Each row is a point on a landscape with many valleys, with its height.
A ball rolls from a point to the lowest of its 2 nearest points, and stops where none of them is lower. Distance is the straight distance between rows; heights are no part of it.
z810: [ 38  26 -30  -2  10  -3  22  19  -4  -7  11  36  19   9   1   5  10  11
  24 -20   9   6  -4  12  26 -37   9  -7   3   0 -17   3  -1   2 -30 -14
   8   4  -8 -28 -24  13  15 -28  -1  -3 -18   4 -11  17  26  28   7  11
  12  20 -33   2   9 -23 -23]  height 456
z487: [-28 -16  -2   2  -7 -30  -7 -18 -14   4   8  11  -8 -10  -3  42  27 -11
 -14  28  34  16 -19 -23  23   3   1  18  30  -1   6  32   1  -6  17  22
  -2  28 -12  24 -13  -3 -11  37  14  28  18 -22  17  -1 -13 -12  29 -37
  -3   5  12   9  -1  10 -11]  height 343
z315: [ 31   6   8  -8  13 -14  -2  -9  23 -18 -11  18  13  12   0   6  10  21
  25 -23 -10  17 -13  29 -29 -17  -9  14   6   0  10 -18  11 -23 -19  21
   2  -2 -25   2   0 -29  31 -20  20 -18   8  30 -34 -11   3  -3   6   1
 -12  10 -12  -1  18  48  -5]  height 266
z728: [-14  10  25   4  12  -6 -34  -8  19   9   1   0 -14   0  -1 -23 -16  -8
   7 -33  -2  -4  25   7 -16  40 -26  16  -7  11  10   3  -5  -8   2  14
   6   3   0   9  34 -14  10   8   2 -10  -1  18 -34  -2  18  -6 -13   2
 -15 -32  19 -20  19   2 -11]  height 260
z169: [ -6  -3  29   9   5  -5 -29 -13 -19  16   0  12 -19  16   1   4  -9 -14
  10 -21  -2  -6   0  -1  31 -10 -14   5  -7 -16   8  18   3  -6   8  -4
  -9  31 -12  12   5   8 -11  28 -23  -2 -12 -15  -5 -13   8  14  -1  11
  21  -3  -8  -9  30  -5 -17]  height 636
z333: [  8  -1  24  12   9  14 -13 -22   7  -1 -13 -18 -16 -12 -24  -3 -15  -2
   7 -10  -6  12   7 -13  -4  -9  -1 -12  33   4  -7 -26  -7  11   1 -15
  -4 -18  -9   6   0  26 -21   2  -5  -7 -13  13  -3  16  37   6 -50  29
  -7  -2   4  28  -2 -15   8]  height 586
z867: [ 12  19  10  14   6   3  12  13 -14  17  -3  10   5  15  28  -9  -9  16
  26  13 -24  -5 -21  27   9  -1  -7 -10 -34 -11 -11  16  10 -13  -1  -8
  -5  30  12  -8   0  -1   7 -14 -14 -38 -23 -16  14  -4 -20  12  39  -3
  19   8 -27   1  25  26  15]  height 532
z309: [ -9 -22 -22 -32 -35  13  31   1   3   7 -22  -1  20 -10 -12  -1  -2   8
 -33  -2  -2  -6   3  -4  -5 -12  25   0 -21   2  28 -32 -22  12 -29  -2
  20 -43  13 -12 -21  24 -18   2  11  18  -5   8   4  -2  -9 -25 -20  11
 -17  -9   9  46 -21  -3  12]  height 450
z414: [  6   1  12  26  31 -13 -10   0  13  -3   3  12   6 -22  13  -6 -11  -8
  28  -9   2  18 -13   8   4   8 -23   8   7 -11  -7 -18 -17  -5   1   9
  14  -5 -10  -8  12   8   7   7  21 -20 -23  -2 -12  13  14   2  24  -6
 -12 -13  -8   5  10   7   3]  height 375
z547: [ -3 -24  -5 -10  -2  14 -14  21  14 -14   8 -29   9  10   3 -13  -3 -18
  -9   0 -13 -12  28  -7 -28  22  -1 -13   2  17  -7  -6  17  -4   8   3
  -8 -10  -3   1  31 -53  15 -13  -3  -1  24  23  -9 -17 -15  -3 -19 -14
   2 -11  16 -42   6  -3   7]  height 344
z705: [ 16  -7  -5 -15 -12  20  43  10 -14   0 -10 -30   4  -5  -9  21  37  24
 -10  -6  -9 -29  10  -6  24 -26  18  13 -29   8   1 -13  -5   1  -5 -37
  10  16   6 -29  14  15 -11 -13 -13 -15   4  -2  -4   8   4  -5 -14  15
   4 -21 -23  25   9   6  11]  height 534
z996: [  2 -29  -3 -19   2  17  10  -6  25 -13 -10  -8  16 -28  -7   1  -3 -11
 -15   1 -15  17  14 -14  -9  10   8  15 -13 -12  24 -44 -21   4 -23   5
  29 -44  -1 -18  16  10 -15  12  22  -4  -2  23 -21  -8   0 -31 -13  16
 -27 -32  11  26  -2  21  16]  height 471
z291: [ -6  10  -7  -1 -12  -4   0  23 -13  22  -8  23   9  21  13 -13  -7  -7
   0   7 -14 -12 -10  28  -6  11  -4  -4 -43  -7  11  13  12   7  -7  13
  -4  19  17   7  -8 -15  10 -17  -8 -12  -6 -22  -2 -16 -31 -10  44   5
  26   3 -12 -11  14  26   4]  height 563
z142: [  4 -20  -6 -23 -15  -1  40 -13 -19   0 -25 -17   4 -15  -6  34  36  32
 -16  -2   4 -10  -3 -13  15 -29   7  35 -16  -5  19  10 -10 -15  -7 -19
  10  25   5 -34  -5  17  -7   7  -7   0   2 -14  -1   1  -1 -21  10  -1
   2 -24  -9  28   7  32   7]  height 514
z534: [  7 -26   3  -2  13  -5 -19  11  22 -22   8  -7  20   3   6   0  13  -9
   1   8  -3   3   5   3 -28  12  -6   4   9  21   8  -3   8 -16   2  21
  -7 -12 -28   6  25 -47  25 -12   9  -8  32  13 -19 -20 -16 -25  -1 -22
  -5 -12   4 -23   7  33  12]  height 318
z171: [ -8  -4 -24 -22 -30   7  12  17 -11   8   0   9  19  22   0 -11  11  -7
 -16  10  -6 -21  -4  17 -16   1   3 -17 -41  11  21   1  12   8 -14   6
  -5   3  10  -2  -3 -15  11 -19  -3   3   7  -9  -1 -13 -26 -13  31  -8
  23   0  -9 -16  -3  15  11]  height 583
z909: [ 12  -5  34  35  28  -1  -8 -20 -10  -3   6   3  -7   4  22  30  13  15
  23   2 -13   4  -7   6   6 -24  -3  -2  10  -8 -12   3  17 -25  32  -1
  -8  42 -15  12  11 -10  -3   0  -8 -18  -5  -8   0  -3 -14  -3  27 -17
   2   8 -14   9  26  23  19]  height 593
z869: [-18  12   3  25  13  -9 -41  17  12   0  12  11  -5  -9  11 -35 -40 -32
   8 -13   1  19 -11  10 -22  42 -30  -4  12 -15 -23   7   0   7   3  13
   6 -12  10   9  16   5   7  13   5  -6 -24  -4   1   1   2   4  20  -4
  -6  -6  20 -28  -6 -14 -12]  height 316
z522: [ 33  -6  25  -4  19  -4   5 -18  11 -10 -17  23   9  14  -5  13  16  16
  28 -21 -12  17 -21  16  -8 -37   5   7  24  -8   4 -18  16 -19 -12  18
 -16   4 -24  -4 -15  -5   8  -5   5 -23   2  19 -28 -10  16  -3   5   4
  -1  19 -28  13  23  28   1]  height 205
z572: [ -6 -15  -2 -14  -7   8   5   6  31 -17  -7 -19   3 -27 -12 -13  14 -11
 -14 -11   3  -3  21 -18 -13  29  -8  27   1   8  15 -16 -37  15 -19   3
  27 -36  -2 -20  28   4 -10   4  24   3  10  26 -25   7   9 -22 -26  -3
 -26 -36  29  20  -1   4   8]  height 437
z120: [  0  12   6  -5   4   3 -11 -11  -3   4   0   0 -20  26 -15  -8 -13  -4
   5  -7   3  -6  -3   8 -13  -5  -2 -23  16  18 -10   4  28   0   6  12
 -20   7  -3  16  -9 -11  -1 -13 -16  12   6   6  -2 -12   2  20 -24   9
   2  26   7 -19  -2  -8  -8]  height 337
z41: [ -7  -6 -13 -33 -45  11  42 -14   1  21 -42  -3   3  -4 -11   4   3   5
 -30  -2 -12  -1  -8  13 -10   0  17  19 -35  -4  47 -28 -25 -10 -22  -1
   2 -25  32  -3 -32  23 -18   8  -1  -2   2   1  -3  -8  -4 -36  -2  14
 -14 -12  -6  43  -4  33  14]  height 474
z686: [  3   1  28  21   5   8 -25 -19  -9   8 -14   1  -9 -18 -13  -3 -24 -10
   9 -16  -3   9   0  -8  18   0  -6  -1  25 -15   1 -14 -20   6   3 -22
   9 -10   8   7  -3  42 -26  35   0 -14 -21  -6   1  18  31   0 -29  30
  -4 -11   3  31  11 -23   6]  height 608
z754: [  2   8  -8  -4  -4 -11   9 -13  -7   4   6   6 -20  26 -17   4  -2  15
   1   9  18   1 -10   2 -10 -25  18 -13  18  18 -14  19  22   1  12  10
 -17  12  -3  20 -29  -3   5 -19  -2  20   9  -8  17  -1  -1  24 -16  -7
   3  39  -9  -3 -21  -7 -13]  height 287
z814: [ -3  -6   0  11   8  18 -11  25  -4   0  18 -27   1  -5  13 -17 -10 -21
 -11  11 -21  -5  23 -15   0  28  -8 -16  -7  -6 -18  -3   8  15  17 -20
  10   3  11  -8  34 -11  -9   0 -14  -7  -3 -10  12  -2 -16  11   2   2
  17 -11  12 -33 -11 -18   0]  height 199
z964: [-17  -5 -18   2 -12 -26 -12   2   1  -3   3   8   3  -6  -2   6   1   9
   5  36  40  21 -10  10 -26  13  -5  15  12  25   6  33  -3  -3   5  27
  -5  10   4  32 -28 -10  30  14  32   9   9 -18  34  -4  -8 -16  37 -53
  -5  18  13   4 -11  14  -6]  height 186
z704: [ 11 -18  39  22  25   0 -11 -29 -11   2  -2   3  -3   5   9  27  13   6
  17  -6 -16   3  -7   2  24 -30  -7   3  10 -28  10  -6  11 -10  13   0
 -16  33 -22  12   7   2 -19  13 -24  -9  -3  -2 -18  -7   8  -3   7   0
  13   4 -21  11  33  20   0]  height 613
z886: [ -9   8  27  19  17   1 -18 -20  -2   2   0 -20 -20  10   1  17   8  28
  14   7  10   3   0   2 -37   0   6   1  25  34  -1  21  21 -23  30  10
 -22  27  -1  36  -9 -29  15  -6   2 -12  22  -5   6  -7  -2 -17 -16 -27
 -23  15   5  17   0  30  14]  height 353
z369: [ 13   0  -2  33  24   0 -16   5  10 -14   3 -14  -3 -10  12  -1  -8  12
  11  36   8  31  -9  -5 -41  -2   7 -28  36  12 -35   5   1  -2  22   7
  -8 -18 -10  19 -14 -12  20 -20   9 -12   6 -15  39  -3 -12   4  13 -27
  -7  26  -2   2 -35 -20  17]  height 507
z442: [ 10   4   8  24  15  29 -23  15   1  -2  11 -18  -3   6  14 -20 -22 -16
   7  -2 -37  -5  12 -18   6  11  -8 -31  -4 -17 -26 -13  11  11  11 -16
   0  -9   0 -14  34  -1 -13  -7 -24 -15 -12  -5   6   2  -9  27  -7  26
  16 -18   2 -30  -5 -30   8]  height 111
z663: [  2 -23 -14 -20  -4  -4  28   7   8 -20   9 -15   6 -20  -9  17  30  12
 -13   1  21   0   2 -28   8 -27  21  17  14  13   1 -11 -15  10 -15 -15
  17 -26  -6 -26  -1  19 -10  -7  15  18   2   8  -8   9   9  -6 -25  -2
 -16 -13   2  31 -22 -15  -8]  height 396
z151: [  9   2 -13 -15  -8  30  34  11 -13   3   2 -15   5   8  -3   6  16  16
  -7  -3  -2 -30  18 -16  24 -26  14  -7 -18   5 -11  -6   6  11  -6 -31
   3  12   8 -19   8  10 -13 -21 -17   7   7   3   0  13   7  16 -26  18
  12  -6 -11   5  -3 -25  -3]  height 551
z739: [-14 -23 -10  -6 -14   8 -10  27  -7   1   0 -24   0   9   5 -23 -15 -32
 -16  21 -21 -14  20   3 -22  30  -2 -25  -9  -6 -10   3   7   7  12 -12
 -11 -11  26  -5  19 -29  12  -8 -12   2  12   1  12 -19 -30  -7   8  -3
  18  -6  21 -44  -6 -12  10]  height 278
z453: [-18  -3   2 -19 -15  -3  -2   3  31  -1  -7 -20  -6  -5 -19 -10   6   2
 -13 -19  13  -9  14 -16 -16  22  -4  34   4  14  19  -6 -11   8 -18  11
  24 -20  -8  -1  22  -7   6  10  14  10  25  34 -26  11  18 -13 -36  -6
 -31 -25  24   1  -8   5  -5]  height 399
z8: [  4  -2 -17 -21  -2 -30 -11  -6  10 -14   7  33   2   6 -17  19  -5 -15
  -2 -11  34  21 -13   0   7  -9   4   5  25  -1 -17  21  19  -1 -10  27
  -8 -20 -17   4 -15  -1   8   1   4  43   6   3   2  -1  11  19  -3 -15
  -1  34   3 -11 -31 -27 -44]  height 509
z568: [  9  18   2 -13 -19  10  -2   3  -6  14  -8  20  -1   3  -3 -38 -26 -22
  -5 -18 -23   7   1  26  -7  19  -3  -9 -35 -16  35 -25 -18  19 -28   6
  -2 -30  28   2  -8  20 -12   3   3 -20 -21  11  -5  -6  -7  -4 -17  54
  -4  -4  -8  -5  13   0   5]  height 646
z297: [ 24  14   9  -6   7  21  11 -18  -3 -10  -3 -17 -22  -1 -18   0   2  12
  14  -6  -6 -11  22 -18   4 -34  16 -27  27  13 -16 -16  10  11   6 -17
  -6  -3  -4   0  -5  12 -16 -21 -15  -9   4  16 -13   9  29  26 -53  30
 -10  13  -1   7  -6 -25   5]  height 565
z720: [ 11  -9  -1 -12  -1  -9   3   6  26 -13  -8  -4  14   9   2   0  28  10
   4  -1   0  -2  -3  18 -33   1   5  14  -9  19  22  -6   3 -12 -15  14
   5   3 -13   5   7 -33  31  -9  23  -4  20  21 -14 -15 -13 -25  16 -21
  -9   0  -2   5   7  48   8]  height 261
z28: [ 11  12 -10 -24 -33  22  13  -4   6  16  -9  15  -4  18  -3 -14   2  -8
 -14 -12 -36 -16  15  30 -32   2  15 -14 -42   3  38 -33  -6  -4 -15   7
   5 -18   7   6   8 -16  -2 -15  -1 -10   6  30 -16 -30 -19 -29  -4  24
   4 -16 -17 -18  14  32  31]  height 612
z15: [-17  -8   7  15   8  -3 -19   1 -18  12   0  23  -8  19  11   4 -20 -20
   2  -3 -10  -1  -8   6  14   3 -17 -12  -6 -20 -10   9  20  -6  14  14
 -15  16  -8   9   7  -9  -5  15 -33   2  -1 -13  -5 -13 -15  11  21   0
  22  13  -5 -25  11   1 -12]  height 616
z700: [-15  15   7 -13  -2  -9 -28   2  33   1  -5   3 -13   3 -15 -29 -21 -20
   1 -32  10  -3  16  -1 -15  37 -16  13   4   4  12  -8   2  11 -16  19
   6 -24 -14   6  22 -10   2  12  11  13  11  39 -39   2  28   2 -29   4
 -15 -22  27 -22   5  -3 -14]  height 334
z557: [-23 -13  13  11   4   5 -10  -7   5  -3   6 -36  -5   9   0  14  10   9
   3  22  -2 -23  13  -4 -27   7   5  -9   7  31   0  15  10 -12  30   9
 -18  14   4  30   6 -31  10  -9   2   5  32  -3  11 -19 -13 -18 -14 -27
  -6   4  14 -10   8  26  17]  height 303
z588: [ -1  17   2  13  -3  22   9  15 -22  12  -6   7  10   9  20 -13 -13  -6
   4  21 -31  -5 -23   1  12   1  10 -29 -20 -38  -3 -25   3  18  -5 -17
   2  -9   8 -22 -10  25 -10  -6 -17  -9 -11 -12  19   3 -22  16   5  48
  27  10 -28   2 -10  -6  13]  height 291
z330: [ -5  21  27  37  14  -8 -16 -26  -8  12  -6   2 -27   5  -3   0  -9  16
  20   5   1  16 -12  13 -32  -1  -6  -7  30  18  -8  13   6 -14  26  14
 -18  24   7  27 -22   0   6  -4   7 -13 -10 -11  23   2  -1  -3  14 -24
 -17  14   2  29   9  21  16]  height 407
z167: [  7   1  21  31  21  14 -20   9 -10   1   3  10   4   6  30 -20 -27 -19
  17   7 -37  10 -25  -3   2   6   4 -31  -6 -31  -8 -26   1  14   2  -6
   0 -19  -2 -15   7   8  -4  -9 -19 -22  -7  -3   9  -5 -20  17   6  41
  21   6 -22 -10  -5  -9  12]  height 223
z818: [ -8  18  13   0  -9   5   6  -6  10  19  -5 -29 -33  17  -6 -24 -10  19
  10 -25  -3 -20  23  15 -21  27  -5  16 -20  28   9   6  -1 -20   7  -8
 -11  21  20  13   3 -12   7 -15  -8 -25   3  14 -20  -2  16  -2 -29   5
 -24  -4   6   2  31   7   8]  height 420
z351: [-13   4 -27 -11  -4 -24  -9   6  14  -7  19   6   9 -26 -11  11   2 -10
  -8   3  38  15   1 -28  34  11  -9  23  22   9  -4  28  -3  10   3   7
   5 -16   0  -9  10  10   4  19  26  38  -3   3   3  17  13  10   7 -26
 -13 -10  31 -16 -12 -38 -26]  height 347
z688: [ 18   5 -11   3  15  13   1  -9  12 -19  10 -27 -12 -11 -10   1  -5   9
  -1  13   1 -10  19 -15 -16 -11  14 -29  39  19 -37 -11  13  14   6 -14
  -9 -13 -14   5  -3  -9   0 -35  -8  11  23   4   0   3  12  22 -42   5
 -10  19   6   0 -27 -37   5]  height 540
z768: [-29 -18 -17  -8  -9 -29 -19  -5  -5  -4   1  12  -3   1  -5  19  12  -9
 -10  23  35  10 -10   1   6   8  -2   9  17   8   5  27   6   0  20  21
  -9  13   3  24 -15 -14  15  19   9  31  19 -21  20 -11 -20 -13  18 -35
   7  15  18  -5  -8   6 -15]  height 277
z207: [-30 -19  -6  -7   0 -11 -16   2 -21  -2  11  31   1  10  13  -1 -15 -31
 -15   7  -4   6 -13   1  23   3  -9 -11   2 -36   2   3  24   8  -2  15
   0  -6  -1  -3  -9   0 -14  32 -23  24   1 -16   3 -13 -27  14  28   9
  40  23  10 -31   0  -6 -15]  height 591
z227: [  5  15  12  -1 -12  10  -3  -3  -3  15  -5  -2 -14  16 -17 -28 -13  -5
   5 -17  -5 -21  12  11 -10   0  -2  -6 -11  14   9  -7   8   2   0  -5
  -9   7  14  17   3   0 -14  -3 -15 -11  -3  18 -14  -8   8   4 -29  25
   1  -4  -6  -7  11   4  -2]  height 381
z498: [-13  11  13   4  12  14 -18  -9  12 -16  11 -36 -13  -5  -6   1   2  13
   3  -7   2 -21  30 -19  -6   6   8  -6  31  15 -19  -1  16   7  22 -10
  -2   5  -9  17  22  -9   3  -9  -6   8  10  19 -12  16  18  15 -49  -6
 -15  -5  34 -13 -20 -40   2]  height 505
z411: [  5  13   7   7   7 -12   8 -15 -21   1   3  24   2  14  -1  23  10  12
  10   7   9   9 -23   3  18 -32   4  -7  16 -10 -13  16  12  -8   8  10
 -18  24 -19   5 -34   2  -3  -9  -6  11  -2 -10  20   8  -3  16  17  -6
  13  33 -20   2   1   1 -18]  height 206
z515: [-11  12 -30  -4 -13 -17  -9  16  10   6   1   9  -9  13 -13 -24 -20  -2
   1  23  33  11 -20  22 -37  27  -9   5   3  25  -4  22 -11   2   2  26
  -6  -8  18  25 -23  -5  36  -1  27   2  -6 -10  26  -9  -5  -6  20 -36
  -9  28  15   4 -14   1  -6]  height 51
z635: [  9  -2  23  10  -1  15 -27  -7  -8   8 -14  14   3   5  -3 -32 -34 -25
   0 -19 -25   4   4   5  14   9  -5  -3  -6 -24  23 -22 -19  22 -23 -11
   3 -29  14   0  -3  32 -29  25  -5 -21 -20  -2 -10  -1   6   7 -20  44
   5 -13  -7   4  12 -17   4]  height 634
z10: [ 15  17 -40 -14  -7   0  30  24 -14   5  11  25  21   7   9  -4   6   7
   2  -6  -7  -5  -9  -2  26 -29  13 -22 -12  -8 -17   1   2   6 -14 -17
   8 -10   1 -29 -26  21   0 -20  -5  17 -19   0  14  22   9  24  12  21
  19  23 -26   4 -11 -27 -13]  height 409
z433: [-17 -16  23  -2  11  -4 -19 -17   2   3  -5 -18  -5  -1   1  -2   7  -4
  -4 -12  -2 -12  15   2   2  34  -8  25 -24   2  20   2  -5 -15   7   9
   2  18  -3  16  36 -17   2   8  -6 -10  20  -3 -27 -14   7 -23 -12 -19
 -11 -33  12 -12  17  31   6]  height 171
z603: [ 17  10  -7 -24 -40  15  15   2   5  19 -16  18   4   4  -1 -27 -13 -19
  -9 -14 -30 -19  17  34  -9  11   0  -8 -56  -8  36 -28 -26   7 -29  -8
   1 -15  25  -5   3   7 -11 -12  -8 -14 -14  14 -23 -20  -4 -12  -6  38
   5 -21 -13 -17  12  14  17]  height 628
z928: [ -3 -10 -21 -19  -2 -15 -12  -5  -8 -11   2  36   8  14  -2   5 -18 -32
  -5  -7   9  14 -21   9  21 -14  -1 -15  17 -22 -14  10  30   6 -11  12
 -12 -19 -15  -2 -42   3  -4   6 -15  38  -7  -4   4  -8  -2  21   9   8
  18  40   3 -23 -14 -24 -32]  height 555
z238: [ -1  19  10  13   1 -13  16   4 -24  12  -2  11 -10  -2  25   8   0   9
  -4  13   2  -3 -19  14  30   2  -6  10 -27 -22  -5  26  -9  -9   7 -10
   0  48   8  -5  -9  18  -6   9 -15 -10  -8 -30  32  12  -8  -3  40   4
  19  -2 -22   7  17  24   6]  height 494
z133: [ 18  -2   4  18  27   7  -2  15   6 -11   7  11  21  -6  18  -4  -1  -4
  18   7 -16  17 -11   5  -5  -1  -7 -12  -6 -14 -12 -23   1   2   0   0
   4 -19 -22 -20  13   1   3 -15   7 -17 -13   2  -6   2  -3   4  24   7
   3   2 -24  -1  -4   0   4]  height 307
z766: [  8 -20  29  35  38   7  -4 -19  -7 -12   8 -15   4  -5  11  33  23  18
   3  23  -8   6   0 -11  -8 -19   7 -10  33  -2  -8  -5  15  -8  36   3
 -15  15 -24  12  17 -17   4  -3  -4  -4  14 -14   6  -8 -17   1   7 -16
  -3  10  -1   3   1  18  18]  height 569
z440: [  0   5  -4 -12 -14  12  28   8  -9  -5  11 -22   0 -12 -18   8  15   4
  -3 -12   9 -23  17 -34  46 -20  10  10  -8   4  -8   4 -12  20  -3 -26
  16  11  -1 -20  16  12 -23  -1 -10  16  -6   1  -1  23  20  25 -25  10
   8 -13   9  -2  -5 -42 -15]  height 564
z510: [ -4  21 -21  -3  -8   0  21  12   5  -2   3  -4   4  -2 -20  -8   3  -7
  -1 -21  12 -15  33 -22  42   6 -10  22  -9  -2  -6  18 -13  17 -12 -23
  14   8  15 -26  25  11 -13   6  -8  11 -16  10  -6  25  24  33 -11   6
   7  -7  11 -15   2 -34 -28]  height 531
z185: [-23 -18  12  -2  -3   3 -17  -5  13   1   9 -41  -5  -6   4   4  20   9
 -18   9   6 -33  25 -10  -7  33  -6  17  -6  24  18  22  -6 -11  18   2
  -6  12   1  16  28 -32   7   8   0   1  35   2 -10 -13   5 -25 -24 -24
 -12 -31  24 -18   1  16  19]  height 242
z316: [ -5  24 -18   6  14 -25 -13   0   9  -5  17  18 -10  -7  -3   9  -6  -5
   5  -6  34  19  -5  -6   4  -4 -10   9  35   9 -19  16   2  -1   4  17
  -7  -4 -16  13  -8   1  13  15  19  21  -9   1  -1  18  24  13  -5 -19
  -8  13  15 -14 -24 -28 -27]  height 445
z336: [ 11  17   7  26  15  -2  -1   2   3   4  -1   1   5 -21   7 -10 -13   4
  15 -20  -1   7   6  12  19   8 -23  22  -9 -11  -5   5 -26  -6  -2 -19
  15  14   7 -21  11  23   6  16   5 -33 -31 -10  -1  22  17   8  17   7
  -1 -24  -4  11  21 -11   1]  height 436
z598: [-11 -13 -27 -18  -6 -21  11   2   7  -7  19  10  11 -27   1  19   4  -7
  -4  10  36  23  -8 -26  34   7   1  19  11   2   0  16 -16   2 -11   0
  16 -18   4 -16  -8  18 -12  23  30  42 -12   1  11  17  11  -4  16 -14
  -9 -11  12  19 -19 -24 -23]  height 252
z734: [ -8 -23  -3 -27 -21   1  43 -17 -12  15 -38 -19   7 -16 -16  23   9  24
 -28  -8  -1  -9 -16  -5   4 -15   7  40 -23 -10  39 -11 -14  -8  -7  -8
   5  10  14 -20 -25  26 -15  14  -9 -12   4 -24   0  -1  -8 -30  -3   3
 -14 -22  -2  41   3  36  14]  height 496
z807: [ 27  16 -30 -14  -6  -8  25   4  -2  -5   1  17   4  16  -2   5  19  34
  13 -16  16   0 -13  24   6 -38   1  -1 -11  15  -6  10   6 -14 -24  -3
  -8  19   1 -10 -21   0  19 -24   6  -4 -14   7 -11  18  24  25  14  -6
  12  20 -22  10  10   5 -19]  height 491
z484: [ 21  -1  15   5  19 -18   5 -20   1  -3 -11  28  13   3  -1  21  10  11
  26  -2   4  24 -29  14  10 -30   3   2  30 -16 -10   1   8  -5 -10  12
 -12   1 -23  -2 -27  15  -3   2   8   0  -6  -2  -2  10  18  11  14  -3
  -3  29 -24  21   8   1  -6]  height 88
z285: [-16  -1  -9   2 -10 -32  13  -2 -21   6  16  16  -7 -17  17  30  23   5
 -20  34  25   3 -13 -27  48   9  -1   9   5  -7  -5  45  -3  -6  16  -3
  -2  40   1  11  -7   1 -18  33   9  15  15 -30  27   7 -19 -12  38 -24
   4  -1  -2  -2  11   1 -11]  height 404
z305: [-14  11 -20   1  -4 -14 -31  23   7   6   6  12   0   4   0 -30 -38 -21
   2   0  18  25 -14  19 -27  41 -15   2   1   3 -13  19  -6   5   2  26
   2 -11  20   9 -10   0  17   7   8   3 -24 -14  18   0  -9   3  31 -14
  -6  17  28 -13 -15 -10  -7]  height 203
z524: [-10  12  -7  15  -3  -9  22  -1 -25   9  19   4 -15 -14  15  22   7  19
 -17  43   9  -3 -14 -12  32  -1  -2  -6  -2 -15 -20  33  -5   2  23 -10
   5  41   5   1 -13   1 -12  26  -7   6   3 -24  44   6  -9  -2  34 -19
  12   9 -13   7  -1   7   7]  height 451
z265: [ -7   7 -30 -16 -20  20  22  28 -17   7  -1   9  13   9   7 -10  -4  -3
 -14  18 -15 -17 -13 -10  10  -9  22 -21 -28 -26  -5 -12   8  25  -9 -20
   7 -18  10 -22 -13  11   3 -11  -7  18  -2 -11  17   3 -21  11  11  25
  25   6 -21  -5 -17 -20   3]  height 351
z774: [ -2 -22 -28 -26 -29   7  36  14  -1  -7 -12 -16  14 -24 -15  -1  13   2
 -28  -8  13 -10  13 -19  11 -12  15  20 -14   6   9 -13 -30   6 -25 -16
  22 -33  14 -26 -10  19 -17  -1   8  19   1   7   1  15   4  -8 -27   6
 -15 -20  15  37 -12  -9  -7]  height 426
z689: [ 14 -19  18  17  27   4  -5 -15   3 -22   4 -13   6 -10  13  27  16  11
  -3  40   2  17  -9  -7 -24 -17   8 -23  46   4 -21   1   6  -2  23   5
  -7   3 -26  13 -10 -16  10 -13   7  -5  22 -19  31  -9 -24  -6  11 -27
   3  20  -8  -1 -23   5  23]  height 544
z890: [  8  -4 -12 -25 -36  24  19   8  -9  14  -9   2  18  25   3   1  16   0
 -22   8 -20 -26   6  26 -28  -7  20 -18 -52   7  32 -23  11   0 -12  -2
  -6  -5  12   7   4 -24  10 -21   1  -8  21  17 -13 -28 -29 -31  20   5
  17  -9 -12 -17   3  29  27]  height 597
z922: [  3  19   3  17   6   7  -3  15  -7   2   7   8   8  -2  12 -17  -6  -9
  -1 -16  -4  -5  12   5  37   5 -18   6 -28 -14  -3   7 -13   8  -3 -24
   9   8  10 -23  21  16  -9   7 -10  -6 -19 -17   0  14   9  24  10  11
  14 -15  -5 -20  14 -21 -14]  height 483
z726: [  4 -30 -21 -19   5 -22  22   6  13 -24  14   0  26 -35   4  32  22   7
  -4   0  28  22   3 -38  19 -15  14  28  25  -1  -4 -12 -24   0 -25  -1
  28 -52  -8 -26  -5  26  -5  16  32  34  -5   2  -9  14  12 -14  -4 -17
 -18 -17   7  34 -28 -23 -18]  height 346
z410: [ -4  13  14  32  16   4 -19   3  -3   1   9  -1 -12  -4   1 -15 -18   0
  12  19 -11  21 -18   5 -30   9  -4 -28  23   6 -24  -1  -4  -2  23  11
  -2   0   7  15 -14  11   8  -6  11 -20 -20  -9  28   4  -7   1  10  -2
  -7  15   0  10 -22  -2  20]  height 459
z338: [-17  25  26  20  11  12 -17 -14  10   2   9 -37 -22   1   2 -14  -3  17
   9 -18  -8 -16  34  -5 -20  20   8  -1   9  21  -4   1   2 -23  30 -16
  -8  19   2  24  24 -15   7 -10 -15 -13   4  24 -11   9  16  -3 -37  -5
 -26 -11  28  -3   2 -11   3]  height 463

Where does a ball stop that starts at each point below?
z169: z433
z996: z433
z734: z598
z15: z598
z635: z484
z28: z515
